Each row is a point on a landscape with many peaks, with its height.
A climber steps from a point to the highest of its 6 nearest points, and stops where none of them is higher. Distance is the straight distance between rows; heights are no part of it.
Buko height 735: [ -7 -15  34  11 -17 -38  -6  21]
gika height 498: [ 18 -19   9   1 -61 -57 -11  32]
vip height 333: [-15  -5  14   9  43  58  70  -1]
suve height 581: [ 15  36 -44 -18   7  16 -35 -16]
tadu height 245: [-13   5   0   4  45  50  57 -14]
fos height 337: [ -4  -3   7   2  -7  -8 -23   5]
gakuf height 659: [ 21  46 -62 -24   9  15 -39 -20]
rirod height 817: [ 13  46 -50 -19  24  22 -22 -27]
tefa height 587: [-11   5  -6   6  32  22  10 -19]
Somu height 552: [ 10  -5  -2 -10 -40 -26 -28  15]
mepof height 137: [ -9  -3   6   4   6  -4 -13  -3]
fipe height 449: [ 31  -6 -29 -23 -68 -24 -38   6]
zatiz height 682: [-17 -16  25  13  20   5  14  -5]
koze height 393: [ 30 -18 -11  -8 -76 -49 -20  23]
bovo height 184: [ -4  25 -18  -7  52  53  60 -20]
zeza height 427: [-24 -41  66  25  19  -8  39  14]
Tima height 540: [  5  -3   2  -2 -30 -22 -26  13]
Giled height 422: [ 22 -14  -9 -12 -63 -37 -25  19]
Gitom height 626: [ -1  32 -24  -5  46  36  26 -28]
dofe height 476: [-22 -41  70  28  15 -23  44  19]
Kom height 728: [ -5 -12  21   6 -19 -29 -14  18]
zot height 47: [ 21  18 -42 -21 -26   1 -48  -2]
Pas height 462: [-13  -6  10  11  37  30  32 -13]
tuku height 734: [  1  11 -15  -5  -5  -1 -36  -2]
ran height 733: [ 11  21 -33 -12  -8   3 -39  -8]
Levaf height 409: [ 15  -9  -3  -8 -56 -37 -27  19]
lebuk height 102: [-19 -23  29  16  36  44  63  -1]
bame height 623: [ -5   3  -3   3   9   3 -13  -9]
lile height 327: [-10  -2   5   5  44  57  70  -6]
filun height 465: [-23 -31  53  20  17  -5  29   7]
Gedil height 442: [-13  -1   6   9  29  19  12 -14]
mek height 334: [ 44 -25 -23 -13 -88 -61 -11  15]
duk height 567: [-16 -12  26   7   4 -10  -3   4]
Vevi height 557: [-23 -32  48  19  22   8  37   2]
Vup height 600: [ 12  11 -29 -12 -28  -4 -44   1]
beveg height 485: [-13   1   5   8  37  33  28 -15]
Fovag height 477: [ 18  -3 -11 -12 -50 -24 -33  11]
Rav height 359: [-21 -30  40  20  28  27  51   2]
nebib height 719: [-18 -20  34  13  13  -6   7   2]
Finav height 391: [  7  33 -37  -9  19  16 -25 -19]
nesa height 711: [  1  18 -21  -6  11   8 -25 -11]
kufaz height 493: [-16  -9  16  10  22  10   7  -5]
fik height 635: [  8 -11  15   2 -42 -44 -14  27]
Bireg height 779: [-13 -16  30  11  -4 -21  -5  13]
Vogim height 622: [ -1  37 -30 -11  47  38  31 -31]
mif height 647: [ 27  54 -69 -26  12  14 -40 -22]
voga height 723: [  6   4 -10  -8 -22 -13 -33   4]
zopos height 306: [-10  16 -14   0  45  45  45 -20]
naz height 627: [-19 -26  47  16  12 -15  17   9]
zur height 467: [  7 -20  26  11 -44 -54  -6  36]
seri height 436: [ 32 -10 -21 -17 -73 -37 -29  14]
Beka height 377: [ 14  28 -43 -15  -3   9 -41 -13]
Kodap height 693: [  7  40 -38 -12  36  24  -6 -31]
Kiku height 651: [ 24  37 -58 -22  -2  13 -46 -17]
biz height 338: [-15 -10  18  11  15   1   0  -2]
nipit height 630: [ -1  20 -21  -2  31  23   1 -23]
Pumot height 461: [ 24   4 -35 -21 -50 -12 -44   3]
kero height 593: [-18 -28  52  21  -5 -39  11  23]
boke height 619: [ -9  14  -7   2  39  28  22 -20]
Tul height 667: [ -9 -20  40  15 -17 -46   3  28]
Binif height 674: [  3 -12  20   4 -38 -41 -14  26]
Fufu height 720: [-5 18 -6 -6 48 65 78 -4]
biga height 532: [ 13 -14   9   2 -53 -49 -16  27]
bofef height 668: [ -2 -10  17   2 -23 -26 -19  16]
zegez height 648: [-20 -18  31  14  26  15  29  -3]
doke height 387: [-17  -8  11  11  38  39  44 -12]
kubu height 662: [ -2  22 -25  -4  23  19 -18 -19]

For each start below, name the point where the climber stops.
kufaz | Bireg
kubu | tuku
zopos | rirod
Pas | Bireg
Vogim | rirod
seri | tuku
Beka | tuku
Tima | Bireg
fipe | tuku
bofef | Bireg

Call two points neighbours if one is among the 6 nearest of the other. Go from one point of each pair to the other, from neighbour to neighbour, staying as high as possible. Name the lowest point that can't be avoided.
tuku, Bireg | Somu
Fufu, Bireg | doke
tuku, rirod | kubu
